Points on a hilly landscape, in no order, each with its height.
From any point a ball takes the steepest step (drop divided by distance) to one of its 2 nearest points. It stops when none of these is lower. Distance is the straight distance between rows; heights are no part of it.
j377 height 6.9: -17; 12; 13; 4; 30; -23; 1; -3; 16; -5; 4; -5; 19; 1; 1; 0; 2; -5; -2; -5; 24; -2; 18
j176 height 2.4: -1; 8; -6; 13; 11; -11; 17; 4; -27; -18; 6; -19; -8; 28; -21; -6; -14; 4; 3; 6; -30; -11; -30
j405 height 3.4: -25; -21; -20; -8; -15; 15; -17; 15; -10; 7; 20; 36; 33; 10; -4; -24; 26; 22; -11; -10; -21; 17; -7
j569 height 46.7: 14; -3; -39; -19; -16; -15; 9; -1; -9; 1; -14; -31; 14; -8; 18; -8; -31; -34; -4; 14; 14; 12; 14
j735 height 10.6: -1; -2; -19; 5; -6; -8; -5; 4; -26; -8; 3; -20; -2; 25; -17; -1; -20; 8; -1; 2; -29; -14; -36
j905 height 62.5: 34; 16; 56; -24; 24; 4; 31; -8; 3; -29; -28; -21; -38; -24; 31; 11; -24; 7; 0; 15; -14; -17; -20
j145 height 23.2: 2; 35; 14; 5; 5; 3; -3; 0; 3; -5; 3; -10; -17; 2; -8; 12; -23; -18; 0; -13; 7; -10; -29
j189 height 19.8: 11; -8; 7; 25; 15; -13; 11; 5; -5; -13; -3; -10; -5; 28; -10; 0; 7; 28; 10; 24; -13; -28; -2
j650 height 28.3: -3; -15; -20; 14; -2; 1; -31; -16; 16; 18; -8; 6; 11; -17; 11; 12; 7; 22; -20; 4; 26; -25; 9
j540 height 26.0: 14; 35; 37; 7; 14; 7; 5; -5; -3; -15; 1; -6; -30; 7; -3; 18; -15; 3; 4; -9; -4; -18; -31
j931 height 24.0: -9; -6; 3; 20; 13; -12; -8; -1; 19; 0; -1; 8; 17; 11; -4; 1; 18; 29; 1; 8; 15; -20; 20
j991 height 36.5: 22; 14; 3; -4; 7; -10; 23; -3; -4; -23; -10; -34; -25; -1; 17; 2; -29; -17; 0; 17; 2; -9; -22
j872 height 14.8: -6; 6; -9; -1; -25; 14; -40; -1; 3; 24; 8; 20; 3; -13; -14; 24; -9; -7; -9; -16; 14; -4; -17
j768 height 8.0: -10; -48; -13; -5; -26; 34; -13; 12; -21; 24; 19; 32; 13; 6; -5; -19; 16; 23; -5; 0; -27; 9; -33
j13 height 18.8: -26; 5; -12; 0; 11; -13; -14; 7; 1; -5; 8; 12; 30; 5; -7; -6; 10; 7; -7; -11; 5; -6; 5
j490 height 22.7: 15; -2; 8; 22; 7; -1; 5; -5; -10; -8; 3; 1; -18; 31; -18; 7; 9; 32; 13; 9; -20; -23; -15
j598 height 34.4: 29; 13; 27; -6; -12; 18; 36; -20; 16; -14; -31; -37; -42; -24; 33; 10; -7; -25; -7; 20; 7; 10; 11
j88 height 30.6: 11; -22; 28; 22; -9; -1; 14; -1; 4; 4; 10; 29; -14; 23; -31; -11; 26; 37; 50; -6; -8; 11; 27
j291 height 39.1: 18; 12; -2; 0; -43; 26; 21; -14; 11; 7; -36; -46; -29; -12; 29; 15; -11; -36; -12; 9; 8; 22; 18
j779 height 14.9: -10; 39; 23; 5; 18; -2; -6; -5; 17; 5; 8; 5; 4; -6; -11; 12; -8; -17; 1; -20; 27; 4; -1
j35 height 34.5: -22; 29; 2; -5; 26; -11; 6; 4; 0; -8; 19; 1; 23; 9; -15; 1; -9; -11; -1; -17; 5; 12; 0
j142 height 19.0: -8; -23; -15; 17; 13; -17; -4; 16; 6; -7; -4; 0; 16; 17; -1; -9; 15; 22; -11; 28; -9; -32; 10
j320 height 13.1: -6; -22; -30; -12; -16; 13; -36; 0; 2; 29; -8; 2; 30; -20; 17; 0; -15; 7; -22; -16; 24; -9; -9
j287 height 17.3: -11; 41; 5; -3; 14; -1; 4; 3; 8; 4; 10; -4; 8; -16; -6; 7; -24; -30; -12; -28; 26; 6; -3
j207 height 9.3: -2; -23; -17; 11; -9; 11; -20; -3; -4; 18; 12; 15; 4; 3; -7; 8; 13; 27; -6; 9; -5; -22; -17
j612 height 1.7: -5; 8; 15; 20; 12; -13; 28; 0; -16; -18; 4; -10; -7; 36; -29; -15; 1; 15; 17; 1; -34; 1; -14
j3 height 13.6: -37; -4; -22; -11; 12; -12; -12; 19; -2; -14; 13; 21; 41; 20; -6; -17; 14; 3; -13; -11; -13; 3; 18
j829 height 12.0: -13; -26; -26; -18; -7; 12; -42; -2; 5; 16; -2; 17; 39; -12; 28; -10; -3; 6; -32; -12; 15; -14; 3
j875 height 21.9: 7; -22; -19; 15; 7; -26; 1; -10; 15; -3; -23; -5; 7; -10; 21; -2; 0; 0; -16; 31; 25; -15; 35
j780 height 59.8: 27; 30; 37; -26; 12; 13; 38; -10; 28; -10; -30; -35; -33; -41; 23; -1; -18; -26; -7; 7; -2; 15; -2
j110 height 36.7: 20; 10; 16; 2; -23; 27; 36; -18; 21; 4; -35; -44; -40; -19; 34; 14; 0; -28; -9; 16; 5; 30; 28
j465 height 19.9: 13; -29; 8; 7; -23; 7; 1; -3; -16; 20; 10; 36; -37; 0; -27; 9; 39; 11; 43; -1; -14; 12; 16
j865 height 63.4: 36; 14; 58; -6; 27; 1; 21; -5; 0; -27; -19; -17; -31; 0; 24; 13; -20; 23; 2; 7; -7; -22; -18
j309 height 20.5: -29; 11; 3; -1; 2; -3; 0; 7; -3; -6; 25; 31; 17; 11; -31; -3; 24; 0; 22; -21; -10; 33; 15
j45 height 28.6: 22; -13; 18; 18; -16; 3; 15; -6; -9; 5; 4; 32; -27; 25; -32; -4; 25; 36; 44; -2; -19; 4; 13
j995 height 11.2: -8; -8; 2; 19; 12; -12; 15; 5; -11; -10; 6; 2; 4; 31; -29; -16; 15; 22; 15; 5; -28; -3; -5
j72 height 51.1: 15; 7; -25; -8; -14; -11; 15; -10; 6; 1; -21; -36; -1; -11; 23; -2; -25; -35; -2; 13; 21; 5; 12
j890 height 15.8: 3; 14; 6; 8; -25; 13; -32; -5; -1; 23; 16; 18; -18; -5; -22; 34; -6; -9; 6; -10; 3; -8; -21
j140 height 54.0: 20; 10; -11; -7; -13; -5; 32; -13; 10; 0; -22; -35; -6; -17; 27; -2; -12; -38; -2; 20; 21; 25; 19
j312 height 27.9: -28; 25; 10; 1; 16; -7; 3; 7; -1; -5; 26; 17; 15; 14; -34; -1; 7; -11; 13; -20; -2; 23; 4
j966 height 18.9: 9; -36; 0; 0; -29; 20; -9; 0; -17; 27; 14; 39; -25; -6; -18; 7; 38; 11; 26; 3; -21; 10; -1
j624 height 12.3: -26; -9; -10; -15; -14; 6; -11; 12; -11; 1; 26; 38; 9; 3; -29; -9; 31; -4; 21; -20; -18; 37; 12
j773 height 40.3: 12; 25; 16; -2; 26; -15; 24; 6; -5; -21; -3; -33; -14; 0; 7; -3; -28; -15; -1; 14; -4; -3; -26
j351 height 31.7: -14; 4; -32; -21; 16; -22; -6; 18; -13; -10; 9; -14; 33; 2; 8; -9; -30; -21; -15; -12; 12; 1; 17
j444 height 20.3: 4; -21; -20; 16; 7; -26; -9; 3; 9; -5; -11; -7; 11; 5; 6; -2; 5; 16; -12; 33; 11; -30; 14
j173 height 0.9: -10; -44; -12; -28; -23; 24; -18; 17; -27; 16; 20; 39; 3; -18; 1; -27; 35; -15; 17; -20; -32; 55; 7
j579 height 7.9: -33; -12; -21; -9; -1; 1; -12; 14; -1; -8; 14; 32; 36; 13; -5; -27; 30; 18; -16; -9; -23; 7; 13
j208 height 11.3: -5; 25; 28; 10; 33; -16; 2; -4; 22; 0; 3; -9; 8; -6; -3; 9; -6; -1; -1; -10; 25; 0; 5
j348 height 64.3: 44; 4; 46; 3; 28; -1; 20; -13; -1; -30; -17; -22; -36; 5; 27; 14; -16; 24; 5; 21; 3; -24; 0
j965 height 27.8: 12; 15; 1; 9; 5; -6; 10; -16; 23; -3; -23; -28; -16; -20; 20; 6; -11; -13; -6; 5; 32; 0; 14
j335 height 17.1: -4; -3; 0; -3; -33; 20; -29; 4; -14; 28; 19; 26; -13; 2; -27; 30; 8; -13; 14; -11; -14; 8; -18
j360 height 8.5: -4; -38; -16; 6; -17; 22; -19; 5; -14; 28; 12; 20; 16; 5; 4; -4; 8; 28; -16; 9; -16; -12; -32
j368 height 25.2: 2; -4; 11; 28; 10; -4; -15; -10; 24; 8; -4; 4; 9; 3; 0; 14; 13; 33; 1; 10; 28; -27; 30
j395 height 17.9: 1; -11; 1; 1; -29; 20; -18; -4; -22; 26; 18; 29; -18; 4; -24; 21; 22; 6; 23; -8; -24; 3; -18
j826 height 8.3: -17; -4; -21; -13; 7; -27; -13; -9; 13; -9; -10; 6; 29; -7; 23; -7; -3; -11; -24; -3; 28; -14; 36
j279 height 45.6: -4; 29; 6; -1; 27; -17; 18; 12; -10; -13; 9; -26; 2; 10; -11; -3; -24; -17; -3; -1; -7; 4; -21
j658 height 6.4: -20; -28; -13; -21; -22; 20; -22; 12; -18; 7; 25; 48; 17; -4; -10; -21; 35; -1; 12; -15; -26; 45; 6
j560 height 11.5: -2; -1; -17; 14; 0; -4; -14; -2; -2; 3; 4; -2; 0; 8; -9; 8; -5; 14; -7; 5; 0; -26; -19
j754 height 32.5: 19; 8; -4; 8; 6; -12; 10; 1; -12; -21; -8; -27; -21; 13; 6; 9; -18; 3; -6; 13; -4; -25; -21
j150 height 56.5: 16; 27; 1; -20; -11; 9; 33; -7; 12; 1; -22; -42; -10; -23; 23; -2; -23; -47; -5; 10; 12; 26; 11
j936 height 25.8: 18; -4; 19; 20; -4; 12; 4; -7; -10; 3; 7; 20; -22; 28; -27; 10; 21; 36; 23; 1; -12; -15; -3
j114 height 58.1: 20; 33; 20; -21; -6; 16; 33; -2; 19; 3; -22; -38; -26; -30; 24; -2; -20; -47; -10; 2; 0; 19; 5
j94 height 7.4: -6; -48; -7; -11; -32; 27; -8; 11; -26; 23; 17; 36; 6; -4; -12; -21; 22; 11; 8; -4; -33; 30; -23
j789 height 21.7: -31; 4; -29; -23; 17; -16; -16; 19; -8; -14; 16; 4; 45; 12; 4; -12; -13; -8; -20; -19; 0; -1; 16
j374 height 6.6: -16; -41; -12; -11; -21; 30; -8; 22; -14; 5; 13; 40; 33; 9; 8; -41; 26; 18; -14; -8; -34; 27; -14
j296 height 31.2: 21; 21; 15; 1; 2; 8; 25; -16; 24; -5; -26; -37; -28; -26; 29; 8; -13; -19; -4; 6; 22; 7; 13
j628 height 5.6: -2; -54; -9; -11; -32; 23; -11; 8; -27; 17; 13; 40; -15; -20; -8; -21; 30; -9; 20; -7; -31; 41; -6
j687 height 40.7: -3; 2; -36; -24; -1; -17; 4; 8; -7; -4; -7; -26; 27; -6; 16; -8; -35; -33; -8; -2; 18; 3; 17
j507 height 26.8: 7; 0; -1; 23; 6; -2; -17; -15; 22; 12; -11; -4; -6; -14; 9; 14; 1; 17; -8; 3; 32; -23; 20
j887 height 20.4: 5; 40; 9; -2; 6; 4; 6; 1; 13; 2; -1; -20; -13; -14; 1; 10; -28; -28; -6; -18; 18; 1; -19
j317 height 10.4: -21; -10; -33; -23; -3; -10; -28; -3; 9; 4; -5; 8; 38; -8; 25; -9; -7; -5; -27; -13; 21; -12; 19
j971 height 43.2: -14; 22; -5; -5; 31; -24; 11; 14; -5; -9; 16; -19; 16; 3; -4; -9; -23; -21; -5; -4; 5; 9; -6
j344 height 21.5: -20; -6; -4; 10; 6; -8; -13; 5; 9; -1; 11; 19; 23; 16; -17; -4; 26; 19; 6; -3; 1; -4; 5
j48 height 28.8: 14; 20; 14; 13; 7; 0; 3; -6; -13; -16; -3; -12; -28; 18; -3; 17; -12; 10; 5; -1; -3; -23; -29
j983 height 61.4: 27; 24; 53; -26; 12; 16; 32; -8; 19; -20; -28; -25; -42; -41; 30; 5; -18; -10; -9; 3; -7; -4; -11
j824 height 21.4: -3; -19; 12; 10; -18; 9; -8; -1; 3; 15; 13; 37; -11; 3; -26; 11; 42; 23; 39; -2; -1; 11; 14
j667 height 24.3: 8; 2; -6; 10; 12; -20; 4; -10; 16; -2; -15; -18; 2; -9; 16; 3; -3; -4; -3; 18; 32; -8; 20
j22 height 16.4: -11; -11; -12; 20; 15; -15; 7; 12; -5; -11; 0; -3; 15; 23; -14; -14; 12; 22; 2; 20; -18; -19; -2
j28 height 14.0: -10; -3; -19; -7; -19; 12; -41; -5; 2; 24; 2; 6; 16; -18; 1; 9; -16; -1; -12; -21; 19; -3; -16
j256 height 5.9: -19; 6; -8; -2; 27; -31; -5; -2; 13; -13; -3; 6; 33; 1; 12; -5; 0; -10; -13; 0; 25; -12; 28

Two balls start at each pair of points below. Name the first point that both come to, or write never.
j560 and j35 => j173
j971 and j754 => never
j140 and j507 => j3
j865 and j368 => j3
j887 and j28 => j256

Call two points neighbours if one is among the 2 nearest of the other. Go from one point of each pair to the other, from neighbour to neighbour, staying as low as possible. Name the highest point that can't be avoided.
j612 and j173 => j560
j256 and j173 => j88
j405 and j173 => j768
